Each row is a point on a tangle of strands that fork and nearly touch. The rows are in no order.
Points whose rows are less than 104 apart are linked; no others are. Some points are linked to none.
z46: 22 -10 -23 5 0 2 -6 26 22 -25 33 -4 -12 13 -12 16 -28 -2 -19 5 1 -34 -28 -4 -7 -6 -45 0 -21 -27 -17 -6 -4 45 -19 26 19 -4 -2 3 -15 18 -32 24
z895: 11 -13 21 27 4 51 2 2 12 -11 -21 11 -15 2 -3 5 1 -18 -11 46 -30 -14 10 1 12 -16 48 27 5 -26 -39 17 -44 -16 39 -27 -8 16 1 7 9 21 -27 4
z231: 11 5 2 8 -12 14 9 5 63 25 -21 37 9 -10 41 -14 23 7 7 -13 -20 16 17 -9 -2 25 24 -9 4 18 -6 19 8 -31 48 -31 1 13 -7 -14 4 10 16 -4
z243: 5 -8 13 -27 -9 6 -1 16 0 -3 1 17 -8 -25 12 -15 18 30 15 -29 -1 16 15 4 -2 39 -29 -22 -22 23 47 5 40 -30 5 25 7 -12 -29 -39 8 -11 -10 -24
z442: -39 20 -10 5 -20 -15 -37 -11 18 -28 41 5 23 12 -13 -22 16 -5 -12 -38 -3 -32 -49 -10 16 -6 -49 -2 -16 0 41 3 30 19 -30 28 -6 -36 -21 22 7 -29 15 -2
z860: 22 2 -5 11 17 -24 10 39 -20 -7 -6 -14 -17 9 -22 28 -17 -11 -6 24 23 -53 -27 -9 -5 9 -2 7 12 -10 -20 -27 -15 24 8 30 9 -11 41 5 -6 6 -24 32
z651: 14 5 4 25 23 -1 7 0 -5 20 -8 -4 -6 -9 -17 -4 -9 -19 0 4 8 -27 -7 -9 8 -5 30 0 -6 -15 -2 -12 -12 5 40 23 5 20 6 -21 -18 20 -36 18
z735: 18 -13 -5 -34 -36 13 -19 -4 22 -9 -13 37 6 -23 44 7 -1 23 -2 -18 -18 11 -22 3 -2 26 -45 -47 -38 11 18 18 35 -9 -7 29 13 -32 -15 5 2 5 10 -13
z706: 24 -9 25 31 -7 54 -2 -21 6 -13 2 19 8 5 -2 -14 7 -32 -1 33 -36 -5 -6 14 18 -27 12 6 -18 -29 -24 8 -17 2 36 -19 1 7 -15 9 8 23 -37 -4
z793: 24 -2 -3 4 -27 28 22 31 52 11 30 9 -14 -9 17 0 -3 -11 -5 1 -10 -3 13 -18 -21 -7 26 4 -14 -23 6 2 -6 8 32 -17 -7 8 -14 -20 9 14 -33 14
z73: 5 -15 30 13 16 20 2 -52 -34 -8 -31 -1 25 -5 7 -10 22 -14 14 12 1 30 30 21 32 4 23 -6 0 11 -19 0 -1 -36 16 -2 8 34 -9 2 -4 16 -13 -25
z233: 2 -10 14 -1 50 -11 13 -2 -14 7 -31 -34 -4 8 17 21 9 -10 3 16 21 18 35 -3 18 -1 42 11 13 15 -55 -8 -22 -29 7 3 8 34 20 5 -10 -14 -2 1
z675: 6 -24 22 7 -2 56 -45 -58 -16 -37 2 30 15 -4 8 -32 6 -13 10 5 -51 15 -31 23 36 -37 -47 -10 -28 -16 21 17 17 13 -6 11 4 -15 -51 12 5 11 -20 -35
z957: 3 -11 -8 -8 -7 30 -34 -10 18 -46 33 11 5 4 14 -5 -4 4 -8 -2 -21 1 -18 19 16 -14 -66 2 -36 -12 -12 27 6 18 -46 7 14 -13 -45 27 -1 -11 -18 -8
z545: -2 12 -19 3 37 3 10 2 -36 -9 26 -9 3 10 -22 -6 1 -4 9 -10 -8 1 3 27 -8 -22 -15 29 6 -6 10 3 2 34 -30 -18 -5 -12 -26 3 -7 -23 -4 15
z364: -6 7 15 7 -13 6 6 14 -13 12 -12 13 3 -8 -7 -7 7 26 12 18 -1 1 15 -3 16 14 31 3 -5 19 -8 4 -13 -32 11 6 1 11 26 -5 16 -20 -5 0
z956: 8 16 -7 -9 -50 -9 -3 38 28 15 18 14 2 10 1 6 -23 17 0 14 5 -1 -4 -11 -31 4 1 -14 -14 2 13 -3 -8 6 -4 -2 2 -26 16 7 25 -11 17 23
z744: -3 -12 1 -15 22 -24 26 19 -36 3 5 -32 -13 17 -20 28 11 -11 -8 8 1 -2 15 11 -15 0 31 20 24 -9 -17 -29 -15 29 -23 -32 -28 -14 30 8 7 -9 12 5
z931: 10 -12 5 -9 -22 32 11 4 16 -11 25 41 8 4 24 -26 37 10 14 -16 -43 31 -6 17 3 10 -14 2 -18 10 42 10 24 4 1 -29 -6 -37 -21 -7 35 -21 8 -18
z614: 32 -18 1 -21 -20 30 -16 1 17 4 -27 41 2 -29 38 0 -11 25 3 6 -16 17 -10 -3 2 24 -20 -36 -40 9 -10 33 13 -26 15 23 21 -14 -7 -6 4 0 -2 -1
z39: -8 10 -22 -29 -19 6 -26 30 5 -36 40 8 15 11 -6 4 -17 11 -8 9 0 2 -8 3 -13 5 -36 -5 -27 4 22 20 2 9 -50 11 1 -41 -20 30 19 -32 16 11
z107: 6 -10 19 13 -12 18 14 3 50 16 -31 18 11 -3 52 -1 33 6 -3 9 -4 10 24 -11 19 37 35 9 17 33 -23 17 -11 -52 35 -30 1 35 17 -4 18 16 14 -17
z704: 8 2 17 -14 10 -4 11 3 -16 6 -21 -27 -8 -23 16 10 -17 3 -1 1 48 6 34 1 3 27 3 -11 -12 10 -11 6 6 -36 4 32 18 38 -4 -25 -22 11 -18 -9
z876: 4 11 -1 14 8 12 -1 -8 48 28 -25 23 2 -14 26 -10 -8 -5 -6 -8 -12 2 11 -20 -2 5 33 -11 8 3 -13 18 -6 -14 59 -13 1 34 -6 -18 -21 27 5 9
z143: 29 -13 -8 -13 -26 37 9 15 17 -26 14 13 -7 -16 37 12 -17 7 -14 33 7 15 11 4 -11 14 4 -7 -22 -9 -17 22 -19 -12 -10 4 13 -1 -20 19 15 5 -24 7
z221: 1 -28 20 0 28 9 9 -49 -68 -11 -28 -31 10 14 -4 22 6 -11 -2 48 4 32 23 23 27 -17 25 18 17 0 -45 -12 -19 -13 -27 -18 -3 14 17 28 -6 15 -8 -20
z602: -2 -13 8 13 23 7 21 -37 -54 11 -29 -17 20 20 -5 10 19 -18 -6 42 -14 14 11 23 17 -18 31 26 22 0 -41 -5 -17 5 -19 -45 -18 2 22 26 -2 9 10 -8
z987: 20 11 9 22 13 -6 8 31 8 11 -9 -6 -5 3 9 10 -6 -16 -6 25 19 -37 -11 -12 3 8 17 5 -8 0 -22 -9 -19 0 29 25 11 11 24 1 -10 5 -28 27
z325: 7 -6 15 18 -2 58 -27 -59 -34 -30 -2 21 23 4 3 -29 7 -19 9 24 -46 14 -9 36 29 -41 -21 13 -11 -18 21 14 2 13 -15 -18 -2 -6 -50 22 7 13 -15 -28
z742: -6 4 2 -7 4 -56 12 37 35 43 -36 -30 -28 22 23 33 -7 -6 -12 7 24 1 15 -31 -28 -5 47 12 50 19 -19 -34 -23 6 20 -18 -13 13 63 -4 4 0 44 14
z654: -17 -11 -17 -18 41 -33 -8 4 -67 -36 1 -39 -14 1 -49 33 -13 -10 -10 -3 27 -38 -21 4 -2 0 -16 12 30 -12 -4 -22 -7 30 -48 18 -16 -22 14 26 -11 -10 8 2
z135: -19 33 -16 16 -4 -40 11 -9 -2 26 22 2 6 -1 -42 -25 -1 -1 17 -39 4 -11 -31 -15 -25 -21 -3 1 13 -8 41 -24 13 33 6 -7 -9 -16 13 -14 0 -5 15 12
z628: 23 -16 -8 4 -4 25 5 9 14 -34 26 -7 -18 6 1 17 -17 -15 -22 23 -5 -29 -18 12 -6 -15 -18 8 -14 -35 -28 -6 -17 36 -8 3 1 1 -14 13 -8 33 -42 10
z105: 15 -24 20 4 -6 50 -22 -42 1 -16 -13 49 6 -14 14 -28 6 2 6 -7 -58 23 -19 10 24 -15 -31 -32 -25 -14 15 24 24 0 25 7 7 -13 -37 -14 4 9 -13 -27
z619: 4 -4 6 -5 -8 35 -8 -16 -9 -42 12 1 14 2 10 -3 8 2 3 12 -2 3 3 46 15 5 -41 8 -10 -1 -19 15 0 -4 -29 -3 9 7 -40 24 -1 12 -19 -23
z257: -20 9 -7 -3 18 -63 11 -2 -30 32 -29 -33 -2 -1 -20 13 -10 -1 7 0 35 5 1 -21 -6 -2 20 -16 26 10 -17 -29 -7 -5 -3 13 0 2 58 -4 -6 -28 31 10
z279: -10 26 -8 3 -13 -41 -9 9 4 38 10 6 -10 -22 -15 -21 -15 22 14 -30 20 5 -6 -26 -26 10 -17 -23 -7 7 62 -7 32 -4 10 24 13 2 -9 -48 -19 4 0 5
z594: 18 -15 14 15 -1 32 -6 21 35 8 9 19 -25 -26 -6 -21 -22 8 0 16 -17 -4 6 -12 9 -3 -5 -7 -34 -17 3 17 4 -15 31 25 22 22 -19 -53 -11 7 -48 9
z396: -2 -40 19 -14 45 -27 11 35 -14 2 -34 -38 -51 18 9 57 3 -9 -7 22 2 -11 19 -4 2 6 53 33 41 4 -52 -30 -29 6 1 -20 -14 -1 60 9 11 -16 15 13
z905: 3 22 -3 7 -5 -1 9 8 15 -20 51 0 15 15 1 -7 22 -27 -4 -25 8 -21 -10 2 -4 7 -20 0 -22 -7 27 -10 17 27 -4 11 -3 -13 -21 9 2 -4 -17 1
z65: -11 15 -14 10 9 -40 11 5 -21 25 6 -11 -12 2 -56 -7 -1 3 10 -23 3 -20 -20 -14 -15 -17 14 8 23 -11 19 -31 0 32 9 -5 -14 -1 27 -22 -5 -5 5 11
z892: -24 17 -3 -13 -21 -8 -6 -15 -36 -2 2 7 19 -12 -25 -18 2 36 18 -23 7 8 -9 5 2 5 -20 -11 -7 16 31 9 17 -10 -29 16 -5 -17 2 2 8 -21 26 -17
z522: -3 29 -25 -14 -41 -28 -11 31 35 12 40 14 12 21 -16 -2 -22 4 3 -16 3 -5 -23 -13 -41 -12 -25 -14 -14 0 37 -17 10 30 -18 -1 -1 -41 6 9 15 -9 33 26
z583: 8 0 5 -13 -4 -24 40 33 14 11 13 -36 -8 27 9 28 20 -24 -10 0 23 1 30 -4 -26 15 39 23 23 6 -23 -21 -12 12 3 -40 -20 0 36 9 15 -7 8 4
z840: -3 -24 6 -7 38 -45 6 37 5 24 -39 -35 -41 13 9 47 -5 -8 -9 5 10 -21 7 -27 -11 3 59 21 43 6 -34 -29 -29 9 22 -3 -17 11 65 -1 -3 -5 24 18
z415: 3 -22 -4 -31 -19 17 -21 -15 8 -33 -8 34 11 -8 29 0 25 18 1 -28 -30 7 -32 18 16 24 -58 -32 -32 13 20 17 44 -9 -15 24 8 -48 -26 17 7 2 10 -27
z210: -8 -16 9 -6 39 0 -8 -49 -92 -16 -25 -33 -7 -8 -42 15 -7 -9 8 17 2 15 10 24 25 -31 8 17 16 -13 -24 -12 -15 -1 -23 10 -6 15 3 15 -16 3 -16 -26
z50: -35 14 -9 -5 12 -12 -17 -33 -21 -27 32 -24 12 1 -9 -13 7 -5 -11 -51 22 -2 -6 6 11 -9 -26 6 7 -2 49 1 17 16 -28 26 -10 0 -49 7 -16 -6 9 -15
z649: -52 17 -13 -7 -1 -11 -31 -28 -15 -30 31 -12 30 4 -2 -22 22 -8 -15 -48 13 -11 -23 2 21 -6 -31 10 8 13 62 11 27 6 -34 19 -19 -31 -45 25 5 -28 27 -12
z79: -27 10 -12 6 25 12 -20 -50 -28 -24 21 -8 6 5 -9 -25 -6 -13 0 -49 -5 5 -11 30 19 -38 -37 23 12 -11 41 13 15 32 -15 11 -2 5 -64 0 -23 5 1 -14
z536: -30 -16 11 12 27 -17 7 6 46 29 -44 -38 -19 16 27 23 15 0 -13 13 2 15 44 -41 27 2 63 21 26 20 -37 -7 -27 -44 11 -8 -10 58 50 -14 -1 1 29 -20
z187: 1 39 -11 7 1 -47 17 23 14 10 13 -8 9 10 -3 3 3 -12 3 -13 46 -16 0 -11 -25 28 -17 -20 5 15 8 -26 14 9 3 15 14 -1 20 -1 -14 -5 11 22
z41: 14 -16 -9 4 13 30 -4 -11 -26 -26 -3 -6 -11 7 -10 16 -17 -12 -16 33 -24 -17 -15 38 1 -26 -12 25 8 -33 -29 1 -20 40 -25 -24 -8 -5 -29 27 -15 34 -19 -2
z251: 1 -29 5 -2 43 -3 1 -16 -70 -15 -31 -25 -31 -13 -39 25 -15 -3 -5 17 -2 -13 -2 15 5 -21 28 14 27 -23 -23 -17 -20 23 -5 2 -17 5 13 4 -15 14 -10 -2
z903: -3 25 -10 -8 -25 -37 5 37 10 33 -12 0 -1 17 -16 9 -27 6 7 14 15 -7 -5 -7 -38 -8 20 4 21 15 -2 -22 -18 10 2 -11 -2 -23 42 9 21 -12 41 32
z589: 8 -4 16 15 2 41 -8 -47 0 2 -20 44 14 -20 8 -29 6 -6 8 -14 -38 26 -5 8 13 -8 3 -26 -8 -7 19 18 18 -1 44 -3 3 1 -31 -16 -2 13 -3 -15
z169: 24 -8 -4 -5 -24 30 11 15 27 -2 -19 7 -12 -20 46 12 -26 10 -19 30 23 5 13 -3 -8 13 10 -14 -3 -3 -26 20 -20 -21 17 10 13 24 -8 6 -1 22 -18 7
z797: -34 31 -21 -19 -17 -63 -1 14 -15 10 16 -26 10 11 -39 4 -17 6 4 -14 37 -1 -5 -14 -37 1 -13 -20 22 15 37 -27 10 8 -39 4 -12 -27 22 11 9 -19 53 11
z113: 17 -24 7 -10 -7 31 -15 5 41 -24 37 20 -17 -18 14 -19 -2 4 0 -24 -23 6 -5 -4 7 -1 -58 -22 -45 -14 16 15 32 5 -7 29 22 4 -42 -36 0 -3 -37 -5
z298: -5 0 -3 13 5 28 -16 -16 -36 -28 11 -5 8 20 -16 6 2 -12 -9 44 -27 -27 -34 41 17 -36 -30 34 -3 -18 -20 3 -10 30 -48 -24 -16 -25 -22 39 -5 12 -14 -11
z302: -26 4 -4 -10 26 -14 -8 -45 -84 -17 -5 -34 13 -6 -43 0 -2 -3 6 -13 18 3 -2 12 22 -26 -12 10 8 -8 9 -5 1 -2 -38 24 -10 5 -3 17 -10 -21 0 -23
z401: -22 12 1 -11 1 -22 21 18 -37 -22 25 -35 9 28 -33 17 20 -14 -7 12 16 -10 13 13 -6 16 -4 12 12 2 0 -21 -5 17 -48 -15 -21 -17 26 29 13 -25 16 -8
z323: 3 7 -4 13 7 15 21 -23 -21 19 -19 8 28 12 5 -6 10 -2 -1 22 -18 15 10 16 -1 -10 27 14 16 6 -28 13 -15 3 -3 -49 -12 -4 8 20 1 4 20 2
z613: -1 -2 -4 11 32 -40 9 18 -1 39 -9 -11 -28 3 -39 7 -1 -1 7 -19 -10 -19 -6 -25 -12 -16 43 21 33 -10 2 -26 -13 24 37 -16 -20 7 34 -33 -12 6 3 17
z85: 0 13 -4 -9 -3 -62 3 52 21 43 -11 -28 -20 17 -1 28 -19 -5 -2 9 37 -6 16 -29 -41 8 36 0 26 17 12 -36 -11 -3 13 6 -4 -1 43 -6 9 -6 28 33
z588: -2 5 9 -9 -6 -34 5 25 40 47 -28 -14 -5 -20 53 6 3 8 -4 4 41 15 41 -32 -12 36 37 -13 0 34 11 -6 9 -50 17 5 8 32 19 -30 -15 3 10 4
z36: -5 14 2 6 -34 0 -11 -9 31 -16 30 20 20 2 10 -15 17 -11 -2 -23 -6 -20 -38 1 9 12 -39 -21 -36 -5 22 -4 31 18 -6 19 2 -23 -5 10 1 -2 -3 -7
z746: 4 -12 20 19 30 24 0 -48 -13 6 -33 0 15 -3 5 -13 5 -27 1 6 -9 27 32 9 22 -16 40 -6 15 -7 -19 9 -11 -18 43 -13 1 39 -22 -9 -15 28 -6 -10
z859: 9 -24 3 -6 28 4 16 11 -37 -8 -12 -23 -27 0 -11 27 -7 -2 -12 18 -3 -7 12 11 -10 -8 49 19 17 -17 -20 -10 -29 17 -2 -16 -19 -2 12 9 2 10 -11 10
z467: -18 8 1 22 20 16 -6 -65 -31 -10 2 6 10 -2 -22 -39 3 -22 12 -27 -16 10 -12 24 21 -35 -18 -1 12 -18 33 3 10 24 10 2 -2 15 -35 -10 -18 18 -6 -21
z533: 1 -6 -3 8 -4 39 -10 -12 -11 -15 26 19 -9 -3 -15 -20 -22 12 -10 5 -33 11 -19 -2 5 -41 -10 7 -22 -31 25 19 -14 32 -9 3 -6 -11 -28 -3 11 -8 -22 1
z120: -45 22 -18 -18 -20 -38 -8 -19 -28 9 10 -13 12 -5 -31 -17 -4 30 8 -36 20 16 -4 -4 -21 -6 -15 -13 17 17 47 -3 21 -1 -39 4 -16 -16 -2 0 6 -16 45 -17
z305: 26 -10 -6 -16 -27 11 1 19 60 19 -17 52 5 -10 48 -3 30 16 13 -17 -34 26 5 -4 -7 30 6 -18 -8 23 7 16 21 -30 39 -28 7 -21 -3 -7 20 -5 18 3
z385: 6 -14 -7 -10 -27 38 8 -21 5 -14 10 38 21 4 28 -18 32 17 5 -11 -41 33 0 31 7 17 -24 3 -8 12 19 20 24 -3 -18 -41 -6 -27 -32 8 17 3 17 -27
z821: 7 -26 16 10 -11 55 -1 15 34 -3 -12 33 -8 -16 16 -10 10 23 3 26 -37 17 32 -8 16 13 36 13 -4 4 -10 38 -20 -54 30 -23 5 13 -15 -16 34 -7 -8 0
z802: 3 13 -18 -11 -31 -25 -26 17 35 19 22 20 -7 -13 5 -6 -28 25 2 -28 12 -1 -19 -23 -27 9 -49 -35 -31 8 51 2 41 4 -7 32 22 -13 -16 -30 -16 9 4 13
z365: 7 -21 5 1 4 26 -50 -25 23 -46 49 9 11 18 12 -7 2 -24 -12 -1 -31 -9 -39 2 31 -35 -63 0 -44 -24 -8 12 11 32 -37 20 13 -12 -36 29 -7 -3 -40 -2
z476: 3 20 16 6 -11 -1 24 14 -10 -18 30 -15 20 27 -12 1 25 -26 0 4 13 -21 -1 15 -2 13 -1 14 -12 -5 -5 -12 -1 15 -7 -14 -13 -17 15 23 16 -10 -10 -4
z266: -9 1 1 4 -11 22 20 -35 -17 11 -11 27 27 4 10 -19 21 18 6 -3 -25 39 17 24 5 11 7 7 14 16 1 20 9 -2 -12 -51 -9 -1 -7 1 4 5 28 -17
z912: 30 -8 2 4 -40 43 13 -3 65 2 26 36 3 0 36 -7 14 -18 -4 1 -35 7 -3 -6 -4 -1 -1 -11 -26 -21 -13 14 6 5 30 -36 1 -6 -8 0 16 5 -20 -2
z641: 15 2 -17 -31 -28 23 -3 21 11 -29 31 9 8 -10 29 11 -13 10 -12 4 17 14 9 0 -23 19 -19 -20 -29 1 16 15 4 -7 -28 13 4 -16 -30 22 12 -7 -6 6
z514: 16 -9 6 14 -18 21 7 43 64 24 13 8 -24 -19 23 0 -11 -7 -11 18 -8 -17 15 -29 -8 3 31 7 -28 -12 2 13 -7 -21 33 3 8 16 -7 -40 2 8 -39 25
z966: -12 16 5 16 3 7 2 -44 -8 10 5 23 4 -15 -9 -38 0 -4 9 -35 -15 16 -14 6 4 -17 -4 -19 2 -12 36 4 16 21 24 3 -2 7 -27 -23 -13 15 1 -13
z450: -4 20 -10 13 6 -27 -4 27 30 45 -8 8 -13 7 -16 -2 -10 14 12 -14 -10 0 7 -33 -26 -18 44 12 20 4 7 -4 -14 5 45 -23 -10 12 15 -27 -2 4 22 22
z933: -11 5 5 0 37 -39 13 -1 -11 27 -32 -34 4 22 13 19 14 -7 1 13 28 21 20 -14 19 3 33 3 21 22 -49 -19 -16 -20 3 3 4 19 54 12 -6 -31 22 3
z180: 19 -19 4 -2 -17 20 23 24 42 0 -18 4 4 0 55 8 18 11 0 27 15 17 35 2 6 41 21 13 19 35 -38 22 -26 -55 10 -30 17 21 11 10 30 -2 8 0
z367: 1 -1 -26 10 -2 -3 -22 2 13 -11 36 9 -1 11 -31 -7 -23 11 -4 -19 -12 -24 -36 -7 10 -21 -56 -3 -24 -22 0 4 8 39 -22 35 21 -5 -7 -11 -20 1 -20 15
z978: 6 13 -11 -26 -41 -26 -23 15 42 12 -3 39 3 -15 24 3 -9 22 3 -25 4 6 -23 -9 -26 31 -49 -51 -28 21 39 -5 48 -6 -3 28 20 -33 -1 -13 -6 0 26 6
z211: -13 7 -6 -9 -9 -29 13 20 -7 31 -22 -11 2 22 -7 14 -6 23 7 18 4 23 24 -1 -18 -3 36 18 32 30 -19 -4 -27 -8 -11 -37 -9 -4 47 7 18 -22 49 15
z902: -21 21 -5 -7 13 -52 -1 -14 -26 42 -14 -14 -4 -10 -31 -8 -8 25 21 -26 27 29 16 -22 -11 -4 10 -15 17 15 9 -10 13 -18 3 9 6 15 23 -29 -17 -18 25 -2
z810: -28 7 -13 5 -7 3 -16 -14 -30 -34 19 -18 17 15 -25 1 4 -3 -19 6 -2 -38 -35 22 17 -19 -29 21 3 -15 -1 -2 -6 29 -46 3 -22 -23 -13 39 -2 4 2 -11
z342: 9 10 8 -15 -24 -13 10 35 28 14 11 7 -2 -12 18 -8 12 17 14 -11 16 13 24 -3 -19 39 -7 -20 -13 26 22 -2 23 -28 6 4 7 -1 -14 -26 7 -10 -2 0
z610: 9 5 -1 20 26 10 3 -21 10 21 -23 4 -2 -11 3 -11 -16 -20 -7 1 -1 -5 7 -7 6 -9 34 -5 8 -15 -13 8 -11 0 52 6 0 36 -12 -17 -30 33 -15 10
z621: -11 14 -18 10 4 -11 -16 -14 -19 -2 16 2 -2 -8 -46 -17 -18 14 9 -27 12 -24 -32 -3 13 -11 -45 -3 -8 -11 19 4 13 17 -8 41 14 8 -10 -22 -24 1 -13 -2
z280: -29 15 -20 6 9 -29 -2 -40 -70 1 -15 -20 20 -13 -46 -7 -9 6 15 -16 24 -20 -35 2 4 -19 -21 -9 22 -1 -7 -8 7 0 -27 20 -2 -5 22 20 -12 -11 21 -9
z398: -28 13 -2 -7 -13 4 -24 -33 -29 -12 -3 18 6 -19 -29 -24 -4 28 20 -39 -5 -6 -30 12 21 -3 -53 -11 -7 7 24 19 30 -6 -15 31 8 -6 -20 -5 -12 -11 13 -28
z779: 13 14 8 7 -16 10 14 38 40 17 0 8 2 24 12 6 13 -6 9 14 -10 -10 12 -4 -7 5 37 36 -4 10 -28 17 -28 -18 27 -38 0 -6 30 16 28 -20 9 13
z163: 5 5 9 -13 -10 -21 38 29 27 14 13 -28 8 16 27 13 27 -12 -5 0 33 20 41 -11 -19 35 32 3 10 20 -10 -18 0 -22 2 -25 -8 14 25 0 17 -12 5 3
z684: -20 37 -11 -14 -14 -71 2 20 15 20 15 -16 5 12 -11 3 -2 2 6 -21 46 10 15 -21 -45 25 -18 -32 14 21 33 -32 31 1 -14 2 1 -6 15 -4 -4 -8 34 13
z437: 9 21 -14 7 -17 3 6 0 12 -3 -3 13 9 4 15 -1 -13 11 4 -4 12 -1 -12 17 -10 5 -36 -14 -1 1 -29 6 2 17 1 -3 15 2 -2 8 -14 10 8 8
z370: -14 -13 22 20 5 19 13 6 48 13 -35 -12 -4 5 27 7 18 -11 -11 18 -8 -2 35 -20 22 14 57 27 23 14 -31 15 -33 -49 32 -29 -13 54 24 -3 7 22 10 -13
z242: 5 -16 -1 15 7 45 1 25 32 -3 -11 12 -20 -9 16 12 -10 6 -10 42 -24 -1 20 -13 -1 -7 52 30 -6 -13 -31 37 -46 -35 26 -19 6 15 -9 10 21 1 -14 23
z715: 8 -6 25 26 -1 49 -15 -41 -36 -18 -12 19 17 4 -17 -15 -4 -11 8 46 -31 6 -8 23 24 -33 4 6 -7 -25 -16 9 -17 0 11 -12 -4 3 -20 18 1 22 -25 -14
z911: -12 14 -6 -25 -13 5 -14 12 -31 -24 25 9 23 4 -18 -15 -3 16 7 0 0 9 -5 9 1 10 -21 -1 -15 17 36 16 4 -5 -44 12 -4 -42 -12 23 27 -41 20 -4
z422: 26 1 -2 20 15 6 9 42 40 4 -21 -5 -21 7 35 22 -13 -21 -13 28 14 -39 -7 -15 -4 1 23 18 9 0 -42 3 -34 -2 39 13 16 20 23 6 -5 14 -25 30
z944: 6 -41 14 -1 47 8 12 16 -19 -5 -37 -25 -38 9 13 48 11 -26 -18 34 -12 -8 19 3 3 -4 72 44 32 -10 -50 -9 -38 5 7 -36 -20 0 34 20 8 6 0 13
z577: 9 -9 14 0 -10 27 -4 8 13 -5 18 20 -18 -24 -2 -26 -7 20 10 -12 -16 7 5 3 11 4 -27 -13 -28 -7 27 16 18 -10 11 24 17 8 -31 -44 0 -4 -30 -13
z590: 3 -4 15 2 0 16 8 -34 -26 -23 -4 -13 19 1 7 -1 11 -11 2 5 17 9 12 33 15 10 -9 -6 -1 2 -14 -4 0 -8 -11 2 2 24 -22 19 -9 23 -15 -22
z625: -6 -9 -28 6 24 -52 3 8 -36 11 3 -21 -20 -7 -65 9 -14 3 1 -26 15 -42 -31 -20 -11 -4 -2 3 32 -17 25 -39 0 34 -7 23 -10 -7 27 -22 -15 8 -3 15
z225: -3 8 17 -10 -14 -33 19 30 30 26 -2 -15 3 -4 29 2 20 5 3 -2 37 16 38 -13 -12 45 19 -14 0 30 5 -18 15 -37 6 -3 4 17 21 -23 3 -5 5 0
z642: 10 2 -24 8 31 -32 3 23 -30 -20 8 -23 -5 10 -41 23 -10 -13 -7 -5 27 -52 -23 -5 -2 13 -26 6 16 -9 -5 -29 -2 34 -13 32 5 -11 21 4 -14 7 -10 19
z90: 16 -7 17 -3 3 22 11 6 1 0 -36 -9 -7 -20 37 9 -16 4 -4 28 35 2 29 3 9 27 11 1 -1 17 -32 20 -14 -48 17 23 23 41 -1 -9 -10 18 -19 -3
z485: -28 12 -17 1 21 -58 16 -29 -52 18 -16 -34 12 -3 -43 -3 6 -10 15 -15 28 -2 -20 -11 -1 -16 0 -14 29 2 -17 -37 5 3 -22 3 -6 -12 51 12 -7 -33 32 -3
z232: 30 -33 1 -17 -15 36 -16 -2 45 -31 30 25 -9 -13 32 -5 0 3 1 -4 -30 14 -11 7 6 1 -59 -30 -43 -14 -22 22 20 1 -22 8 25 -4 -32 0 4 -4 -32 -7
z445: -11 13 1 -7 5 -23 -1 0 -14 37 2 -10 -14 -22 -15 -15 -16 26 14 -26 21 19 19 -22 -19 2 6 -14 5 5 45 2 19 -10 16 18 -1 19 -16 -49 -16 4 -5 -6

A fork is a point with three links, a tip a point with one. Leave the first point through the second and follow the links. Name the first fork or tip that comes.
z892 / z398 | z810
z467 / z966 | z821
z298 / z41 | z892
z859 / z944 | z903
z966 / z467 | z744
z931 / z385 | z210

A fork is a point with three links. Follow the links from the first point to the second and name the forks in between, in order.
z163 / z860 | z225 z577 z957 z610 z987
z50 / z802 | z744 z859 z210 z257
z39 / z298 | z892
z251 / z243 | z859 z744 z225

Follow the links from the first point to the second, and from the first to the third. Name the last point that the two ways share.
z860 / z107 / z577 | z610
z365 / z266 / z50 | z744
z577 / z65 / z180 | z610
z978 / z583 / z385 | z210
z225 / z931 / z485 | z210
z956 / z931 / z467 | z859
z931 / z577 / z36 | z744

Name the points in between on the shortest way along the links from the first point to the second, in order.
z85 / z365 | z742 z840 z396 z944 z859 z744 z583 z163 z225 z342 z243 z577 z113 z232 z957
z840 / z415 | z396 z944 z859 z251 z210 z302 z280 z485 z257 z902 z445 z279 z802 z978 z735
z442 / z675 | z649 z50 z79 z467 z966 z589 z105
z654 / z163 | z642 z860 z987 z651 z610 z746 z73 z590 z619 z957 z232 z113 z577 z243 z342 z225
z46 / z169 | z367 z621 z398 z892 z911 z39 z641 z143
